Each row is a point on a landscape with many valleys, with its height.
A ball rolls from a point to the lowest of its 2 nearest points, and stops where none of them is lower. Distance is the straight distance between rows; heights are no part of it.
k296: [146 142 158 119  85  90 153  62 137 121 144 144 157 124 110 160 138 121
 200 174]  h=59.8
k434: [159 140 110  98 137  99  75 163 100 164  95  98 146 110  98  99 124 176
 116 112]  h=26.0
k573: [133 107 162 152  97 100 122 134 120 128 105  99 142 193 109 167 155 120
 112 171]  h=31.3
k784: [175 146  83  95 123 120  94 150 111 147 107 101 130 136  98 112 123 165
 124 153]  h=28.2
k364: [113 164  71  60 118 142  85 134 118 154 148 158 101 107 118 142 116 160
 102  70]  h=49.9
k70: [111 129  87 169 130 149  74 188 131 180 166 177 130 148 113 131  92 115
  95 149]  h=69.9
k88: [ 82 137 141  63 154 115  77 153 115 145  91 127 121 174 119 161 180 154
 100 166]  h=27.9
k48: [151 115 129 126  98 117 113  77 113  89 106 115 127 164 155 156 140 107
 113 150]  h=39.6
k343: [135  94 150 145 142 139 139 118 138  68 148 119 124  85 189  62 115  97
 138 128]  h=32.7
k276: [152  99 149 158 103 122 137  94 129  78 112 122 146 144 117 124 107 126
 208 146]  h=63.5
k574: [ 61 148  49 102 138  82 122 192 160 211 149 151 142 157 104 103 154 114
 126  91]  h=39.2
k527: [130 141 124 114 155 142 135 156 143 164 157 129 111  52 134 116 135 139
  50  83]  h=50.0
k901: [125 145 154 143  95 158 108  80 102 121 129 125 110 142 140 160 101  82
  97 134]  h=35.0
k263: [135 107  88 184 139 166 119 117 138  65 109 101 132 130 148  98 111 114
 189 129]  h=33.0
k295: [ 85  72 129 161 132 136  98 180 134 162 172 123 125 197 145 137 114 115
  55 141]  h=61.7
k777: [127 140  76 167 127 132  92  89 122  98 136 168 135 118 196 108 100 120
 147  91]  h=21.4
k272: [163 144 141  92 137  69 179  94 125 164  91 105 127 128  99 151 172 182
 117 105]  h=44.5
k579: [142 105 172 160 108 125  96 130 109 128 126 116 127 191  96 165 123 128
 114 188]  h=29.4
k535: [140 128 193 124 119 111 150 116 128 136 132 113 133 126 108 147 154 115
 109 192]  h=44.9
k813: [165 169 131 115 142 148  92 115 109 125 112 157 124  72 122 108 118 134
 148 171]  h=43.5
k920: [145 124 184 154 110  65 158 117 118 165 133 154 153 153  89 178 152 167
 129 176]  h=42.3
k636: [127 129 123 135 166 167 116 165 127 173 133 138 106 149 117 138 144 119
  71 198]  h=63.9
k391: [136 133 183 118 130 139  98 112 104 177 143 139 111 135  52 187 140 162
  75 164]  h=26.4
k471: [129 136  57 127 131 133 103 192 144 122 127 119 150 152 129  97 128 151
 135 112]  h=41.2
k468: [100 152  36  96 159  90 113 156 148 176 121 191 131 134 173 101 161 126
 143 108]  h=41.0
k352: [113  97 220 132 100  74 179 155 136 121 184 120 140 113 109 114 139 124
 123 158]  h=43.7
k746: [136 156 169  73 138 120 120 152 112 155 137 119 122  97  79 133 148 147
  96 156]  h=32.8
k650: [110  82 136 112 102 178 139 137 134  68 166 147  98 151 168 113  91  74
 160 123]  h=45.5
k15: [116 151  90 127 150 129  82 172 122 131  67 156 145 130 141 117 136 151
 158 114]  h=41.5
k818: [164 115 169 117 118  94 150 138 132  86 146 143 125  79 106  87 120 173
 129 133]  h=44.6
k884: [ 98 149  54  62 124 113  86 166 147 170 154 117 143 153 130 113 142 114
  99 128]  h=42.4
k353: [155 141 197 145 126 116 105 133 107 127 115 153 145  92 123 108 128 122
 133 189]  h=48.0
k314: [152 130 128 142 127 135  78 148 111 143 128 128 138 119 130 124 116 126
  89 154]  h=33.9
k704: [ 96  83 156 144 120 176 178 134 129  87 144  94 114 137 165  99  85  71
 137  82]  h=2.9
k583: [123 127 124 150 118 171 152 124 140 119 160  99 121 102 138 125 100 105
  85  84]  h=49.5
k289: [123 129 136 124 142 118  91 109 113 164 100 151 114 118 162 160 158 143
  57  94]  h=31.8
k974: [143 138 137 107 115  70 179  99 151  97 107 111 166 113 114 125 163 153
 198 124]  h=15.6
k822: [117  78 204 143  99  90 140 103 107  96 124 134 129 148 174 123 138  98
 137 126]  h=35.6
k350: [119  91 202 143 103 114 185 143 131 106 126 151 110 171 104 171 134 131
 156 149]  h=49.0
k4: [122 146  91 124 149 152 132 152 146 150 117 157 110 131 138 145 143 134
  91 112]  h=38.0
k661: [135 122 157 139 127 152 139 132 126 122 156 137 115  87 154 115 107 109
  77 107]  h=48.1
k907: [124 113  63  73 165 101  71 165 113 228 128 149 121 146 130 134 139 170
  73 135]  h=33.2
k221: [137  87  90 114 125 149 134 167 148 136 152 101 107 186 127 142 148 138
  62 155]  h=60.1
k450: [ 80 142  78 135 134 123 112 186 167 172 188 207 128 116 136  97 136  83
 125 141]  h=68.1
k7: [159 120 131 124 135 132 151 100 146  70 140 123 120  83 144  89 135 120
 154 155]  h=28.5
k138: [123  94 177 148  91 180 142 120 105  88 134 122 111 174 125 134  76  74
 169 122]  h=53.9
k753: [133 149 142 165 130 136  92 123 104 140  99 115 148 100 128 126 114 118
 111 131]  h=31.6
k266: [121 140 136 131 112 109 121  99 117  91  79 128 139 125 141 140 147 163
 141  76]  h=31.4
k936: [127 108 101 131 140 142 127 186 152 126 167 150 113 132 148 107 132 116
  82 154]  h=66.3
k612: [142 113  87 124 106 110  61 152 117 117 150 149 133 110 155 101 112 165
  95  82]  h=45.4
k989: [149 117 167 131  90  83 202  99 158 138 162  93 162 134 112 147 141 116
 147 163]  h=40.6
k380: [153  81 196 168 124  81 149 135 119 146 147 135 120 171  95 162 149 166
  90 164]  h=40.2
k677: [143 146  67  43 148 138 143 119 135 126 107 140  88 149 134 139 151 160
 122 134]  h=38.5
k241: [148 100 118 154 139 153 141 169 140 139 165 116 112 120 150  97 117 102
  76 170]  h=65.5
k134: [108 128 132 126 135 146 158 135 164  79  93 101 138 113 135 105 156 109
 159 132]  h=21.7
k932: [ 64 140  89 168 124 156 151 140 167 134 163 141 136 117 159 118 108  81
 126  55]  h=16.5
k496: [139 144 170 112 119 107  97 105  93 177 110 128 127 161  61 195 144 156
  99 160]  h=24.7
k751: [ 75 106 103 124 103 176 142 116 156  87 156 149 100 143 179 137 112  67
 141  95]  h=43.4
k65: [103 135 163  84 159 108  93 121 108 186  95 131 122 119 123 175 173 145
  55 126]  h=29.9
k770: [174  86 181 184 103 111 145 144 108 132 121 119 134 159 114 120 105 123
 144 179]  h=33.5
k839: [108  98 232 135  91 106 174 146 120 135 173  97 152 121 109 107 102  90
 139 148]  h=46.5
k586: [167 155 139 112 122  95 201 122 160 167 130 129 172 108  72 148 136 153
 203 182]  h=7.0
k991: [151  92 151 126  93 102 121 112 102  66 156 122 123 123 160  94 104 140
 128  90]  h=40.0
k584: [127 134 152 129  89  63 149  62 136  94 151  73 179 116 108 117 135 130
 169 114]  h=45.0
k528: [150 131 157 138  78  63 111 134 109 117 111 111 163 145  88 141 126 181
 155 100]  h=50.9
k862: [132 162  88 136 158 195 142 103 141  87 135 141 111  91 136 118 106 125
 157 118]  h=31.0
k75: [100  88  86 157 128 134 114 180 149 160 169 114 125 176 146 139 135 117
  55 121]  h=61.0
k828: [148 146 167 133 106 125  93 126  94 140 100 138 138 162  76 175 122 143
 134 169]  h=27.0
k474: [164 126 102 116  92 157 114 118 127  84 145 147 100 156 116 137 103 131
 128 148]  h=37.4
k29: [129  79 177 108  98 156 141 132 111  83 168 142  94 133 152 103  99  86
 147 148]  h=47.9
k867: [162  78 158 132  80 100 140  87 111  58 165 102 121 144 160  81 107 121
 156 123]  h=35.7
k814: [134 171 147 122 139  88 201 108 151 136  98 129 163 102  85 140 148 165
 209 133]  h=11.3
k143: [119 134 184 139 107  82 198 122 150 133  98 153 151 150 101 192 158 150
 176 136]  h=46.1
k81: [100 169 120 117 137 166 155  78 153  99 129  69 133  85 121 129 131 111
 125 100]  h=52.3
k534: [143 112 133 124 134 101 130 135 133 134 122  93 128 124 150 122 166 129
  56 135]  h=58.3
k737: [168 129 134  98 118  82 145 110 114 122  95 145 110 179 108 161 169 182
 129 147]  h=41.6
k843: [ 76 146  63 168 125 136 128 104 150 136 176 152 137 116 168  97 102  77
 138  76]  h=19.9
k367: [146  91 122 176 155 154 154 106 159  51 110 101 123 112 137 101 123 100
 212 148]  h=30.2
k942: [153 157 158 131 155 138 106 138 104 129  94 178 114  74 146 114 129 131
 125 159]  h=45.1
k563: [162 151 122 125 110 116 153  64 140 109 103 128 144 141  99 156 141 129
 223 164]  h=61.2
k728: [139 110 129 153 128 131  96 103 112  96 143 130 135  96 199  74 105 104
 116 125]  h=29.8
k157: [164 136 118 175 126 142 126  78 103  94 130 135 117 106 128 131  90 170
 133  51]  h=30.0
k559: [142 141  86 103 136 140 107 115 140  83 146 133 125  88 169  93 138 124
 124 145]  h=31.7
k337: [139 121 188 147 118  79 129 143 112 131 103 146 133 114 123 148 153 165
  97 104]  h=35.8
k429: [144 160  60 146 137 174 107  79 127  89 103 117 125 145 119 143 110 138
 184 127]  h=38.2
k76: [153 106 174 129 110 137 183  92 127  92 140 145  87 154 144 165 135 110
 103 144]  h=50.6
k339: [154 130 160 136 101 121 171 106 133 136 134  95 124 139  96 144 139 105
 120 170]  h=43.0
k723: [100 124 192 136  84 149 136 160 121 103 135  91 130 137  76 138  91 111
 126 108]  h=50.8
k861: [125 144 130 147 133 184 124 102 138  70 127 104 134  86 107 102  93  96
 195 151]  h=27.1
k176: [ 78 187  52  93 139 151 133 130 166 192 157 135 137 101 130 121 131  78
 108 107]  h=55.0
k662: [117 175 132 101 123 149  82 134 118 141 121 131 137  59  95 121 105 155
 118  69]  h=52.5
k460: [109  93 183 166 139 132  93 154 101 138 128 159 111 134 162 151 119 140
  62 108]  h=41.1
k835: [138 136  28  98 156 125 137 138 153 126 130 176 114 130 169  94 152 148
 139 108]  h=38.7
k238: [ 57 147  92 131 121 143  98 154 150 189 158 186 116 158 136 154 133  90
  88 107]  h=47.8
k127: [150  99 175 147 123  82 123 117 111 137 131  98 131 125 157 124 149 121
  70 152]  h=57.0
k929: [172 133 147 122 113 113 139 151 126  92 131 147 120 107  84 110 115 188
 158 119]  h=42.2
k290: [ 88 142 106 175 130 162 116 173 134 181 124 125 139 148 127 157 114 101
  78 107]  h=49.6
k714: [130 130  69  98 151 122 111 200 142 119  96 157 128 134 131 101 131 174
 149 112]  h=39.4
k763: [152  53 206 154  93  97 163 155 102 114 160 123 131 176 122 110  98 116
 167 160]  h=38.1
k827: [163 155  59 107 137 162 145 128 131 109 118 149  95 141 113 132 113 164
 152 107]  h=34.9
k601: [ 93 141  96 101 149 115  66 154 127 198 144 151 152  64 149 112 149 117
  78 101]  h=47.1
k286: [122 102 190 153 103 109 127 120 108 129 141  85 138 147 145 127 134  99
  82 145]  h=55.6
k374: [ 61 145  46  94 163 114 132 202 168 190 114 149 135 163 133 119 157 123
 126 105]  h=37.9
k685: [125 114 193 155  76  92 159 127 134 104 148 124 178 113 104 112  99 125
 229 146]  h=37.0
k439: [152 137  73  82 159 127  69 149 100 223 121 147 108 120 126 141 121 156
  87 131]  h=31.5
k361: [ 92 154 128  57 154 109  64 162 114 166  92 128 130 145 112 147 150 142
 104 141]  h=29.2
k382: [115 156  61 128 129 127  82 122 133 173 161 167 138 111 158 116 122 104
 105 106]  h=27.2
k865: [139 150 124 118 158 103 109 133  98 159  37 132 138 147 127 150 151 171
 139 113]  h=26.8
k552: [124 150  40  48 151 124 108 170 138 180 133 121 118 166 123 117 132 136
 120 146]  h=43.8
k79: [131 142 199 109 146 103 148 114 124 158 128 143 117 119 101 155 179 139
  97 199]  h=46.2
k912: [142 134 120 128 102  95 141  96 135  71 127  73 153 127 105 109 131 158
 160  89]  h=47.3
k86: [ 76 139  75 113 170  95  76 158 126 242 136 223 111 136 129 157 156 131
 111 106]  h=44.4
k678: [127 156  54  94 141 130  64 138 121 212 149 171 115 121 123 134 116 129
  99 121]  h=29.7
k626: [162 120 143 108 130  73 185 126 137 132 104 130 118 158 103 160 178 187
 114 123]  h=43.1
k690: [160 151 164 178 118  81 178  89 121 131 131 126 167  81  83 129 108 179
 172  88]  h=28.7
k782: [137  82 197 155  70  97 156 135 113 105 163 111 151 145  94 108  83 120
 203 138]  h=40.5
k967: [127 144 178  78 141 123 159 100 123 145 129 149  96 117 115 174 175 138
  82 156]  h=47.7
k227: [107 148  79 146 133 133  77 170 135 203 169 228 123 132 137 123 117 112
 125 138]  h=69.1
k783: [163 147 100  77 130 123 143 102 118 124  90 141  99 167 135 156 166 158
 127 139]  h=40.4
k476: [139 103  97 101 123 112 115 144 134 135 147 102 125 157 153 133 159 143
  52 133]  h=59.3
k963: [117 153 132  94 153 129  96 145 126 161 136 126 128  53 138 105 141 139
  67 118]  h=48.6
k441: [106 156  29 101 175 158 133 119 148 100  98  97 132 134 134 102 134 144
 191 108]  h=39.9
k635: [130 125 102 168 122 147 102  86 101  82 137 144 117 123 180 119  85 128
 125  58]  h=25.5
k301: [163  67 149 140  83 106 173  79 119  83 180  77 138 144 125  94  93 100
 195 135]  h=30.1
k567: [128 171 119  74 114 150  83 114 110 126 135 140 120  95  96 135 103 155
 109  90]  h=51.3
k214: [137 116  91 166 124 125  78 120 108 121 159 159 134 106 208  84  92 105
 109 106]  h=25.8
k95: [141 160  91 125 110 174  98  82 122  83 107 128 119 130 132 138 111 106
 169 153]  h=39.7
k201: [ 94 146  33 111 116 112 120 173 166 187 175 113 153 150 116 104 138 110
 107  97]  h=40.9
k819: [118 112 180 131 104  99 123 118 116  90 116 153 130 129 169 133 155 124
 125 141]  h=31.9
k245: [134 115 137 125  92 103  79 125 100  88 147 124 129 129 153 108 104 137
 109  88]  h=42.7
k993: [150 135 105  34 152  87 139 138 109 153  96 122 100 135 110 135 141 190
 105  95]  h=47.2
k736: [137 102 172 164 125 146 172  76 133  89 128  85 140 112 138 104 109  73
 193 165]  h=2.3
k802: [123 122 118 133 130 141 145  57 154  50 136  70 144 117 129 116 143  98
 200 123]  h=68.7
k379: [137 130 119 144 130 122 168  34 148  71 127  67 152 129 101 136 147 108
 219 141]  h=69.3
k709: [137 143 140 127 112 149 146  80 132 111 146  84 125  89 117 122 111 122
 108 108]  h=51.1
k921: [ 63 138 115 115 141 146  84 156 135 184 141 168 115 138 134 156 143 128
  69  99]  h=46.8
k251: [ 61 133  82 105 174 115 102 204 149 187 124 157 129 172 134 140 163 142
  98 132]  h=36.8
k10: [168 163  97 134 148 143 105 130 106 151 110 141 119  83 109 123 103 166
 114 109]  h=35.4
k711: [161 138 135  66 134  86 139 107 105 166 101 113 105 125 103 157 159 182
  88 101]  h=46.0
k211: [108  95 171 143  79 149 158 135 120  91 130 108 110 170 108 150  98 111
 138  99]  h=52.2
k158: [106 179  78 114 166 163 137  92 140 133 139  82 135  84 144  99 129 108
 117 103]  h=53.1
k509: [152 128  57 129 100 172 108 121 136  93 161 143 106 150 132 111  86 117
 142 135]  h=35.1
k500: [120 115 104 131 119 154 153  85 147  59 132  99 119 125 135 133 120 113
 158  98]  h=67.8
k886: [156 164 125 125 113 163  89 105 110  89 124 153 123 108 128 115 106 115
 162 173]  h=41.4
k502: [156 143 160  93 140 103 199 138 149 131 130  97 135  78 101 115 165 148
 137 152]  h=28.6
k163: [ 69 112 107  94 167 115  65 178 134 166 133 165 116 187 111 163 162 175
  82 126]  h=35.5
k998: [142 170  79 140 161 138  77 113 102 145  69 134 153 120 161 114 133 133
 144 129]  h=43.3
k938: [135 152 169 171  96  85 159  98 133 133 148 136 193  88  89 138  91 146
 213 122]  h=32.5
k356: [142 167  72  88 155 113  90  88 103 146  59 104 145 136 136 115 131 145
 163 123]  h=44.8
k833: [157 152 144 146 134  94 162 101 118 133 107 108 153  89  89 124 140 172
 155  94]  h=25.6
k663: [ 85 164  62  91 178  95 107 155 140 231 107 204 115 126 148 116 153 112
 127 120]  h=42.9
k874: [130 143  88  47 143 115 101 151 105 173 118 133 101 133 102 145 126 185
  89  82]  h=48.4
k732: [148 147  48  69 143 156 132 138 149 106 142 160  98 135 137 114 131 155
 139 119]  h=36.9
k897: [105 119 116 140 147 122  44 142 117 202 144 166 137  64 156 132 130 129
  64 103]  h=45.9
k541: [136 119 162 136  98  48 175 118 146 151 120 145 179 162 118 177 168 157
 173 159]  h=44.2
k657: [137  55 205 161 107 134 206  94  97 131 138 108 132 159 149  99  96  68
 220 129]  h=17.9
k766: [124  99 132 155 108 157 109 174 127 133 143  69 137 143 116 119 100  97
  95 142]  h=51.8
k298: [127  84 196 178 113 133 194 102 134 119 126  92 147 129 127 110 109  65
 201 157]  h=9.2
k303: [111 113 115 169 119 183 125 182 146 120 101 118 129 173 114 150 105 101
 134 152]  h=52.9
k638: [162 127 154 188 133 150 141  55  93  96 143 116 128  89 157  93  77 104
 153 122]  h=16.6
k656: [151 100 150 141  98 107 201  60 152  82 185  69 147 106 107 108 104 110
 198 128]  h=34.5
k232: [146 158 147 128 145 135 103 115  91 195  68 117 131 148  83 182 138 149
 102 139]  h=22.9
k497: [155 115 152 132  75 102 189  77 158 112 184  78 162 121  94 130 111 109
 185 158]  h=37.5
k708: [141 141 139 177 148 132 127 105 115 101  98 113 152  94 134 102 116 123
 156 123]  h=28.8
k89: [134 139  40 160 144 152 122 121 153  96 130 120 138 141 152 109 121 136
 147  95]  h=37.1
k599: [150 175 104  83 161 143 169  90 133 122  63 126 102 139 106 145 139 160
 190 124]  h=34.8
k253: [103 134 158 136 120 171  99 114 113 149 144 142 104 141 143 167 112  80
  61 150]  h=32.6
k92: [115 127 124 136 120 171 136 139 164  75 120  74 141 117 112 108 110  96
 181 150]  h=24.6
k720: [176 166 122 155 142 142 122  58 108  98 128 106 142  94 115 101 115 135
 157 145]  h=25.4
k152: [113  94 211 141 128 120 146 161 113 121 157 133 105  98 132 116 107 124
  77 106]  h=45.6
k917: [134 142 161 135  87 141  99  54 102 101 122 127 126 140 136 158 113  95
 139 145]  h=37.3
k385: [ 87 152  17 140 156 146 126 137 165 113 116 124 152 142 151 104 140 120
 184  85]  h=38.4
k908: [153  72 199 114  98 127 172 105 106 105 184 132 112 128 137  87  99  87
 166 173]  h=51.2
k970: [126 110 181 123  72  65 163  67 134 106 177 103 185 108 146 110 123 107
 188 141]  h=41.7
k674: [ 73 149  93 162 130 161  98 152 143 200 138 140 134 161 139 168 122  73
  79 129]  h=48.8
k338: [151 135 139 112 140 127 181 120 157  93 147 100 129  76 120  91 145 124
 134 146]  h=25.7
k826: [ 90 106 137 155 126 187 160 177 152  91 127 107 120 130 134 113  93  93
 153  96]  h=9.5
k557: [151 131 124 111 142  91 149 140 145 106  93  98 150 111 121  95 165 164
 157 131]  h=19.8
k745: [171 144 102 148 143 139 111 130 102 122 115 140 129  94 109 117 102 193
 132  71]  h=33.6
k38: [115 113 195 155  96 107 178 142 134  96  96 151 129 150 114 164 140 135
 171 118]  h=47.5
k322: [135 143 112 126 131 104 113 104 122 104  53 138 128 156 157 148 167 159
 148  94]  h=29.3
k540: [123 157 106  97 166 130 115 128 120 203  71  99 134 120 120 148 138 138
  86  93]  h=26.9
k526: [122 124 140 165 132 151 126 164 125 159 108  76 138 149 122 143 124 109
  70 126]  h=50.7
k864: [129 129 187 132 148 107 194 157 163 135 115 104 136  90 106 117 167 122
 119 155]  h=31.1
k655: [130 104 160 171 139 160 144  75  99  85 140  94 127 104 156  80  83  77
 175 120]  h=10.5
k673: [100 111 161 140  85 126 105 112 103  80 119 150 104 161 157 167 104 128
 116  81]  h=37.2
k744: [ 91  96  83  90 177 106  51 162 124 212 152 163 111 173 112 146 161 180
  57 147]  h=34.3
k422: [104 128 213 135  79 113 164 141 125 132 156  91 146 124  75 151 109 118
 119 119]  h=49.3
k271: [143 178  89 125 150 151 120  66 112 112  61 132 125 144 122 156 129 157
 176 102]  h=36.6
k521: [ 84 111 103 125 133 137 125 195 170 132 181 169 123 121 165 107 131 100
  95 144]  h=67.0
k517: [ 79 139 133 138 156 161 129 209 151 162 125 112 139  94 121 114 136 111
  86 113]  h=35.3
k958: [ 94 134  76 136 157 165 150 186 176 118  91 113 147 132 129 108 134 126
 156 112]  h=16.4
k121: [ 92 173  80 103 145 173 127 124 158 145 134 107 135  97 141 108 135  83
 105 132]  h=54.0
k950: [120 144 139 158 122 152  72 112 102 159 143 169 120  83 174 134  96  92
  82 103]  h=42.0
k210: [143 133  64  89 159 145 134  99 160  75 132 113 127 101 174  95 156 123
 156 140]  h=33.7
k321: [114 122 148 131  89 129 132  83 111  59 117 140 117 143 136 152 110 138
 137  71]  h=34.6
k491: [133  94 211 163 125  72 146 160 115 131 124 139 124 137 109 148 147 167
  97 130]  h=37.8
k959: [140 152  80 133 133 193 135 127 154 106 160 158  98 112 135 120 103 107
 148 135]  h=32.9
k796: [142 127 164 121 152 102 130 126 112 141  95 154 105 104 145 157 173 168
  70 102]  h=33.8
k85: [155 155  93 147 163 140 108 109 116 126 114 169 117  68 173 113 126 160
 111  99]  h=37.6
k406: [131 134 127  87 158 135 125 170 130 146 108 148 103 133 118 140 154 167
  84 137]  h=36.3
k24: [ 88 173  45  89 138 131 138 140 168 211 171 170 119 125 117 117 140  84
 122 126]  h=55.8
k329: [156 124 146 141  89  64 132 109 119  86 128 102 160 130 101 112 130 185
 159  84]  h=49.1
k442: [140 166  55  60 171 122  99 122 102 169  70 114 125 152 145 110 113 147
 160 138]  h=45.8
k988: [117 151 103 154 165 189 145  81 127  60 134 105 129  87 115 118 112 120
 200 124]  h=29.1
k902: [ 77 134 101 101 165 119  68 169 129 197 129 210 109 101 142 155 151 149
  86 100]  h=45.7
k488: [ 98 121  81 150 139 173 141 192 169  97 125 131 134 119 134 102 109 120
 144 107]  h=13.8
k156: [156  66 182 148  96 137 179  80  93  99 162  99 130 156 136  85  86  80
 217 126]  h=24.5
k633: [ 79 139 101 120 118 164 128 119 153  98 129 135 121 127 166 141 131  95
 116  94]  h=41.3
k801: [ 98 129 134 126 133 145 156 136 143 104 102 135 109 140 150 159 151 127
  98 100]  h=39.5
k733: [155 152 109 103 154 158 166 145 139 118  94 127 104 117 105 134 140 150
 153 136]  h=33.1
k721: [112 116 196 150 138 157 106 116 111 162 152 126  99 135 126 172 123 102
  51 166]  h=30.7
k592: [177 136  74 148 161 119 143 105 139 100  87  69 154 133 116  95 136 154
 174 137]  h=42.1
k781: [139 108 147 173 141 155 174 133 162  80  97  87 154 113 100 113 125 112
 214 151]  h=27.4
k112: [149  89 164 166  98 142 141 132  98 134 150  61 137 156 130 109  92  83
 106 129]  h=53.6
k761: [112 157 134  42 154 128  92 143 102 178 119 125 110 135  80 149 132 154
 101 161]  h=30.8
k734: [162 150 142 116 128  94 123 131 118 133  95  95 152  94  93 103 135 169
 142 122]  h=23.0
k844: [116 121  39 188 164 150 108 117 144  71 135  93 149 136 148 102 105 135
 177  88]  h=35.2
k348: [ 97 106 142 147 151 173  89 158 134 163 164 153 108 170 122 150 113 111
  69 194]  h=63.2
k177: [ 84  95 120 159 121 162 148 155 138 107 172 128 124 123 184  96  87  81
 114  63]  h=10.8
k153: [109 121  37 124 111 128 119 168 165 126 160 113 140 146 143  99 132 131
 107 101]  h=42.5
k430: [ 85 140 138 165 143 173 107 199 129 143  92 116 146 152 102 148 125 109
 120 154]  h=53.8
k485: [183 136 151 170 119 134 142  59 115  93 155 111 128  93 121 100  92 115
 160 142]  h=21.5
k109: [111 138 174 143 155 136 159 189 149 136 104  88 143  90 102 114 146 125
 101 132]  h=33.3
k987: [133 122 180 119 120 128 165  92 119 121 132 164  87 143 138 180 152 127
  82 145]  h=49.2
k735: [155 155 126 138 153 118 138 111 113 174  58  95 136 131 118 143 147 152
 112 115]  h=24.8
k32: [131 121 109  92 142 113 111 191 126 120 117 140 116 135 123 116 149 177
 107 130]  h=37.7
k342: [180 101 163 179 126 131 117 156 101 123 124 137 120 128 127 114 102 131
 107 159]  h=36.7
k175: [153 139  65 135 165 122 132 111 125 102  80  70 153 120 144  91 150 156
 148 105]  h=43.2
k223: [115 145 194 138 130 148 107 128 109 175 134 115 125 121  67 178 122 116
  72 173]  h=28.4
k738: [ 99 146 112  89 172 130 103 129 121 222  90 127 112 119 134 162 166 132
  60 108]  h=28.3
k659: [107 142  70 153 120 139 112 114 144 158 178 189 116 123 179 119 117  71
 105 114]  h=24.1
k206: [148 155 126  79 170 144 183 139 150 139  94 102 115  99 103 104 159 135
 137 154]  h=31.2
k725: [171  65 143 144 101 125 162 113 146  56 137 121 108 160 126 126 128 118
 217 146]  h=65.2
k866: [104  92 166 143 110 137 108 139  99 113 132 163  97 166 163 159 113 119
  88 101]  h=39.1
k729: [101 112 126 155 125 129  64 125 107 169 157 170 119 104 175 139 112 106
  66  92]  h=43.9
k105: [163 112 125 144 149 153 146 150 133 148 140 111 118 120 124 118 137 108
  83 194]  h=64.8
k237: [149 157 135 159 142 151  96  96 102 138 120 165 114  72 169 135 110 131
  95  94]  h=39.8
k265: [110  80 198 156 110 141 152 162 118 113 119 146  98 185 109 165 124 111
 121 170]  h=50.5
k640: [118 101 202 135  78  68 164  82 119  99 141 110 157 126 156 122 142  99
 161 134]  h=40.3
k165: [136 148  57 107 165 160 146 104 153  87 105  68 137 133 105 108 139 137
 196 130]  h=40.7
k910: [146 157 135 145 119 133 142 101 129  93  93 125 134 126  90 138 126 135
 199 140]  h=62.2
k514: [163  86 115 150 110 140 176  95 162  62 121 103 113 152 144 131 139 112
 175 116]  h=66.7
k122: [124 162  46  64 166 125  93 144 121 191  98 141 110 169 139 124 125 128
 134 143]  h=44.7
k625: [154 126 177 123  92  99 158  69 128 109 148 152 123 123 132 148 129 104
 158 176]  h=57.9
k181: [115 102 148 164 120 173 111 175 122 112 115 160 111 181 122 165 106 118
 125 155]  h=51.9
k969: [109  70 218 152 139 130 115 181  96 148 160 145 106 130 141 114  97 130
  65 125]  h=43.6
k875: [117 127 158  87 122 134 136 169 135 132 141 129 117 139  77 150 146 158
 100 151]  h=34.7
k582: [123  87 222 146 111  58 177 138 124 139 154 130 154 132 125 135 152 127
 118 145]  h=40.8
k955: [102 140  99 111 152 149 165 152 169 102  71  98 142 119 144 111 161 128
 146 109]  h=19.1
k258: [171  86 191 143  95 102 168  78 108 109 156 148 128 142 159 123 113  97
 185 179]  h=55.1
k820: [109 130 164  95 122 119 116 138 124  83 111 170 111 127 154 139 163 132
 116 147]  h=29.0
k507: [144 118  65 144 120 114  67 157 115 152 173 175 127 100 144  94  97 166
  95  78]  h=47.0
k539: [166 126 140 103  98 121 112 154 114  92 138 150 115 138  90 134 114 169
 134 144]  h=40.1
k946: [104 128 138 132 111 116  78 131 115 128  90  89 149 171 134 156 152 110
 100 150]  h=33.4
k116: [101 140 172  78 145  97 112 152 120 124  86 152 129 141 118 148 189 151
 120 165]  h=26.1
k225: [ 80  81 161 175 147 157  89 163 115 168 165 143 112 173 143 152 106  96
  52 155]  h=62.4

For each start below, name the point where the ball stops.
k38: k735
k685: k586
k987: k736
k950: k777
k813: k338
k241: k338
k514: k406
k379: k406
k988: k704
k89: k704
k422: k735
k251: k704
k612: k736
k112: k338
k314: k736
k329: k116
k81: k735
k70: k338
k527: k735

Call two points neighbours if one is among the 2 nearest of the other. Go from one point of each pair to the other, from neighbour to neighbour, staying as low as possible. Name the highest point that can't be avoided.
k736 and k770: k342
k586 and k736: k782
k201 and k406: k153
k777 and k338: k343

Two balls start at each pair of points below. Name the first point that both come to, or write never.
k181 and k474: never
k723 and k303: k491
k802 and k165: never
